Points on a hilly landscape, in no order, each with its height.
From any point a ball rolls to the lowest of the 2 points nearest to it. It stops when none of these is lower. Distance is the straight distance between rows; heights are no part of it.
(16): [ 25  18   8  -2  -5  -1   0   3   1 -20  10  -2 -17  -2   6 -27  21  59
   9 -17  13  11  36]  height 32.0
(452): [ -9  42  -9  13 -10   1   5 -13  -2 -20  -8 -21 -29  47  13 -39 -10  11
  31 -16   7   8   1]  height 75.1
(95): [ -8 -30  13  10   0  -3 -21   4  -7   4 -16   6  47  16   0  37  -5  -9
  22  10  20  26 -20]  height 75.6
(61): [-15  -1  20   4  -1  25  27 -16   5   5 -22 -11  20 -19 -15  23  -9 -12
  -8  18  30  34 -19]  height 79.7
(728): [ 11  18  -4 -11   7 -12  -9  17 -46   5  16  21 -12  18   9  -9   5  11
 -18 -12   3 -24  24]  height 17.1
(320): [ 22  -8  -4  22 -14 -23 -29  -6 -67  21  25  -8 -22  -7   9  20  -8   6
  11 -15  -7 -17   6]  height 15.7
(785): [-34 -28 -15  -9   6  16  17  -5   2   2   2  10  22  -8 -15  28  -4 -21
  23  32  34   5   5]  height 67.9
(17): [ -8   3   8  20 -25  30  36   2   3  -6 -31  11 -22 -14  17  -1  -4   9
 -22  -9   5  12  22]  height 29.4
(747): [ -5 -14  -5  15  -1  -7 -27  16  34   2  32   2  -9   2 -31 -27   2  15
  34 -13  -2 -22  -8]  height 31.6
(504): [ -3 -11  -4   5 -17   5  33  14  23  27   6  25   1 -40  -3  18   0  11
  17  -5 -28  -4  12]  height 59.1
(23): [ -6  -7   8 -17  18 -10   6 -11  31  23  -2  24  -4 -52 -17  26  -9  -3
  24 -19 -16  -8  12]  height 55.9
(784): [-13 -12  19  -8   2 -25   7  -8 -18  22   1  13  30 -10  25  20 -22 -13
  13  26  16 -29 -19]  height 14.0
(116): [ 14  22  -2 -12   9  -6 -11  34 -13 -18  -1   2  -1  35 -31 -11  10  -4
  -2  29 -11 -12  -6]  height 69.1
(24): [ 34  23  10   9  -2 -23 -27  -2  20   1   2 -17  13   8 -18 -34  18  29
   0 -20  -9 -14 -14]  height 17.8
(229): [ -2 -36 -16   1  -3  -4  -5  22   2   5  10   5 -32  13  10  23 -22  -1
  26  -2 -33 -26   4]  height 50.9
(470): [-14 -14  -6 -11   0  19   6 -14  55  -4   2  -5   4   9   0 -14  39   2
 -12 -44  30  27  19]  height 55.4
(213): [  7  17  -8   8 -23   5  15  19 -54   9   7 -19 -10  12 -14  -3  -6   2
  -3  14 -26 -25  10]  height 20.8
(895): [ 28  18  24  11 -33  24  21  26 -19 -18 -17  -7  11 -10 -22 -15  23  -7
 -30  32   8   2  13]  height 26.9
(630): [ -6 -11   4  16 -32   0  26  29  20  17 -10  19  15 -12 -14   7   6   0
 -10  13 -12  -2  19]  height 50.3
(69): [-23  16  -3  18 -17   8 -19  19   4 -22 -10  12  -3   6 -26  11  -6   9
  32  36   8  -6 -42]  height 24.6
(7): [ 22 -34  -1   5  -5  30  25  24  -7  -5  -2  -4  -9  -3  19   2 -11   7
  12  -6 -27  -9  38]  height 67.0
(77): [ -8   3   8 -13  -1 -34   2 -36  26  15 -15  -7   0 -17  23  -5   3 -15
 -36  14 -27  -1 -22]  height 35.4
(660): [ 23   4  11   9  16  10   8 -29 -35  -3 -23   9   8 -41  33   7 -16 -27
 -11  -9   2 -27  -3]  height 61.4
(809): [-10   7   7 -23  21 -17   6 -49  36   4 -20 -11  -5 -27  19 -13   1 -18
 -19 -13  -2 -20   2]  height 42.3
(523): [  5  19  -6  16   0 -26 -29 -14 -18  -3   5  -7  16  27  34 -24  -6  -5
  11 -11  10  -1 -12]  height 20.1
(370): [-19  12 -27 -15  26  20  -3  -2  20 -27  16 -19 -23  13 -27 -22  12  -5
 -16   6   2  -2 -24]  height 60.7
(14): [ -4   0   2  15 -31   2   2  -9  45   1  -1 -15  11   9 -16 -37  36  -6
 -14 -21  41  24  31]  height 56.3
(900): [-21 -26  -7  -8  27   7  -9  -7  30   3  39   8 -16 -11 -19 -17  -8  -1
  26  -4  19 -28  -1]  height 38.5
(751): [-11  15 -20 -23  13   7   9  12  -8  -4  12  13  -4  -9  -1  27  10   8
   7   0 -13  12 -23]  height 41.1
(33): [ 15  15  36 -19  12  -1  12 -39 -29   1 -32   4   4 -49  34   3 -10 -13
 -28  15  -9 -14   8]  height 65.7
(276): [ 16   8  -4  38  -5  -2 -12   3  21  -1   2 -16 -11   2 -29 -32  -6   7
   7 -22   1 -23  -1]  height 24.7
(417): [-32 -11   4   2  15   8  -6 -34  20  -2 -10 -12  -4  -8 -12   2 -20 -24
  -3  17  26  15 -30]  height 84.1
(299): [  4  12 -12 -21  25  -3  -9  10 -16 -28  15  -3 -36  15  -7 -10  -3  -2
 -20  23   1 -24 -15]  height 65.3
(945): [-15 -31  19 -17  -2   3  -8  -5  33   7  -7  13  33   7  11  27   9 -11
   7  12  12  40  -4]  height 79.9
(544): [ 16  11  14  32 -33 -23 -16 -12   0   6 -10 -28  21  30  33 -37  -6  -8
  15 -10 -20  13  10]  height 24.4
(83): [  7 -44   2  -3  11  17   5  11   6   1   3  -2 -35  -6 -10  19 -29  11
  18  -1  -9  -4  24]  height 59.5
(181): [  8  20   6  -6  -4 -48 -37   6   0  21  -4  13   7  25 -13   0  10   3
 -21  -5 -40   5 -13]  height 19.2
(81): [ 29  -2  -7  19  -9   0 -17   9 -62  -3   3  14  -5  -9  24   3  -3  10
  11 -11  -9 -16  27]  height 1.1
(348): [ -7   0  -8  14 -16  10   8  43  -8 -11  -8  20  18   2 -25  28  -4   6
  35  20   8 -23 -21]  height 31.2
(163): [  1   5   7   1 -10 -49 -17 -12   6  14   2   1  -2   9  29 -21   9   4
 -34  10 -31  -6  -2]  height 28.5
(373): [-10  -9   2  -1  19  12 -11  -3 -15 -20 -16  22 -10  12  28  28 -19   3
  14   0  31  18 -10]  height 64.0
(572): [ -8  17 -18  -3   5  -7  -5   2 -35  21   7   0  10  28 -19  -7   6 -30
 -36 -15   8  -3   0]  height 34.6
(439): [-15  18 -33  -2  16  13  13   0 -11  11  17 -10  20  21   8  -2   4 -25
 -13 -37   8   5 -14]  height 22.8
(147): [ 25 -10  27  -1   4  14   2   5 -23  10 -29   2  26  -3  16  36  -5  -1
 -18 -16  -7  19 -16]  height 76.8
(164): [  8   7  -1 -20  18 -20 -26   3  10 -18  23   8 -14   7  14 -21  11  35
   5  -3  -5  -9  -5]  height 18.9
(380): [ -7  26  -9  -1   9   7   8  -1  -6 -21   4  -4 -30  22  34 -20  -4  32
   4 -29  20  -8   3]  height 73.1
(746): [-22 -27 -13 -14  16  -5  -5 -20  35  14  31   7 -12 -43 -30   6  -9 -14
  38   6  -3  -9   7]  height 45.7
(111): [  8 -18   6  26 -12   6   6  36  15  -8 -25  37   5 -18 -16  16  -6  -5
   4  14   2 -22   8]  height 41.2
(581): [ 38  38   9 -10  -5 -34 -25   9  -1   0  -4  -8  -8  22 -27 -15  19  15
  -7  -6 -45   9  -8]  height 8.7
(758): [ 31   6  17 -17 -13  22   9  45   3 -27 -16 -12   6  30 -19  12  18  -6
  -5  18 -18  14  -6]  height 72.8
(274): [ -3   1  -1 -33  32  18  20 -14  34  -7  14 -16  -5  -9 -25 -18  16  -8
 -32  -4   8  -7  -6]  height 55.1
(940): [-37   4  -2  -6   7  10  11  15   0   8  -7  17  -2  32 -11  -2  -3 -23
 -40 -12  25  -2  -2]  height 47.6
(326): [-20   0  10  -8  -4  20 -19  18  37 -26   4  28   5  -8 -18   3   1  19
  29  35   0  -4 -29]  height 18.6
(210): [ -5  27  -4 -14   2  -8  13   6 -27  18  18  12   3  -3   6  12  12  28
 -19 -13   5  11   2]  height 30.1
(750): [ 26  -5  -9  23   6  29   1  -4   6 -31 -21  -3  -6 -15   2  -2  -1 -23
 -10  -4   6  17  14]  height 48.3
(467): [  6   6  12  -8  -3 -29 -19   5  17  -1  18  15 -21   9   4 -36   9  55
  -1  -9  12 -11  38]  height 25.9
(836): [  5 -31 -20  20 -19 -30 -16   0 -20  32   8  10  -6 -13  12  20  -7   6
  -1  -6 -35   2  29]  height 27.8
(127): [ -3   1   7   5   7  16  -8  14 -24 -10  -9   9 -37  27  25  11 -30  17
   7 -33  10  -8  -3]  height 69.2
(444): [ -8 -17   8   9  -7   4  -1 -18  27   6  -2 -24 -21   8  -4 -29   1  -8
 -43  -8   7  17  22]  height 48.7
(109): [ 15   8  19   2 -16  34  37  15 -10 -22 -38   7  -5 -18   7  10   4 -13
 -31  24   3  -4   8]  height 15.9
(648): [  0  22 -10  25 -34 -29   1  18 -43  14  -1   2   1  12  -7   1  -9  -3
  16  23 -10 -34  -8]  height 12.9
(303): [-11 -14 -11  13   8  22  27 -13   1  11   2  -3  24 -36 -20  16 -12 -28
  19   2  26  15   9]  height 73.9
(80): [-12  -2   6 -25  16  -7 -31   3  27 -23  28  37  -7 -18  -2  -5  10  30
  26  23   7 -22 -12]  height 11.5
(372): [  7  34   0  15  -9   0  -4 -19 -27  -4  -9 -47  -9  39 -15 -24 -18  -2
  17   4 -10  25  -2]  height 76.7
(537): [ -5 -21   2 -17   2   6  13 -32  23  18  14 -34  10  -2   4 -16  16 -18
 -30 -16   3  38  16]  height 41.3
(680): [ 11  -2   3  -5   2 -10  12  -7  21  23  22 -21  42 -13   9 -17  18 -10
  -7 -13 -15  -7 -14]  height 31.9
(219): [ 32 -14  11  -3   0  25  10  39  -8 -16  -9  -8  -2  25 -10  12  -9  12
  10   3 -22  -1  18]  height 71.6
(899): [  1   7   9  19 -17 -17   3  15 -31  -4 -18   7  22   7  22  12 -22  -8
  15  34   7 -37 -34]  height 5.3
(605): [ -7   1   3 -35  40   5   8 -33  30 -17  -5  -9 -21 -27  -7 -11  -5 -26
  -8  15   5 -14  10]  height 48.6
(822): [ -4   1 -26   7   8   1  -5  -4 -30   3  19 -10   6  13  20   7 -11 -19
  16 -15  15  -5 -15]  height 12.1
(203): [  8   1  13  -3   3 -15 -13 -28  28  -5   2 -46  11  -2  12 -22   1  -4
  -5  25 -16  28 -38]  height 80.8
(633): [-46 -12 -12  -5  13   8 -12   0  -6  -2   2  23 -13  34   7  13 -11 -14
  -3 -13  40   9  -2]  height 57.5
(613): [ 15 -10  14  -4  26  10 -16   7  -6   4  -2  15  33  -9  -5  33  -3  -2
   9 -13  15  20 -26]  height 70.6
(610): [  1  -2  -7  17   2  29  31  -7  19 -15 -27  -4 -30 -23   3   9 -16 -12
  -9 -10 -16   5   7]  height 40.1
(689): [  4   5   2  15  -5  -4 -12 -16  -5   7   4 -39   8   8 -11  -8  -6   9
  -3  -2  -4  34 -14]  height 78.7
(387): [ 20 -12 -14  11  17  27  19 -20 -28 -22 -27   1   6 -31  10  19 -12 -43
  -5  11   0  -6  11]  height 55.6
(250): [  4 -21 -12   5 -13 -38 -31  -9 -58  27  13  15   0  -7   4  32  -3  11
  -7  -2  -4   8  14]  height 9.0
(390): [-22  -6  17  -3  12   8 -14 -22  44 -11  -1 -21   5   3   1 -16  -5   8
   9   3  13  10 -42]  height 82.6
(577): [ -9 -15 -12 -26  24  10   9 -27  32   5  15 -16  -3  -2  18  -2  17   7
  -8 -40   3  31  11]  height 48.4
(288): [ 12  41   9  19 -35  15  24  17 -48  -3 -16 -12   8   4 -18 -19   2   8
  -6  29  -3 -11   6]  height 27.6
(924): [-26 -12 -36 -28   6  -9  -1  -1  -5   5  23  19 -14 -21 -13  39  17  10
   6  25 -15  24   5]  height 51.6
(897): [ -6  -6  24  -6   1  -3  24  -5   9  37   8  -2  33 -19  10   0 -10  -4
  -2   1   5  -7  -9]  height 24.5
(152): [-24 -23 -24 -18  -3  -2  16   6   2   6  14  15  32 -14 -11  25  25 -15
   2  37   7  22  19]  height 61.3
(601): [ 27  45   1   2 -29  -1  14   1  17 -10  -7  -8   5  14   9 -25  43  33
  10 -35   9  13  17]  height 38.1
(907): [-14 -16 -22  -6  -8 -31 -19  22  -7  22  17  22 -18  23  16  13  -2  10
  12 -23 -37  -6  17]  height 41.4

Call two points neighbours if one is among the 2 nearest of the other. Go from one point of each pair to the other, from neighbour to neighbour, staying as low as possible. Name the highest point that can't be avoided.
(81) / (581) | (758)
(80) / (581) | (601)
(250) / (822) | (417)
(109) / (899) | (288)
(250) / (81) | (320)

For each start below, name the point where the ball stops.
(390) | (822)
(660) | (109)
(370) | (581)
(504) | (80)
(23) | (581)
(219) | (250)
(127) | (822)
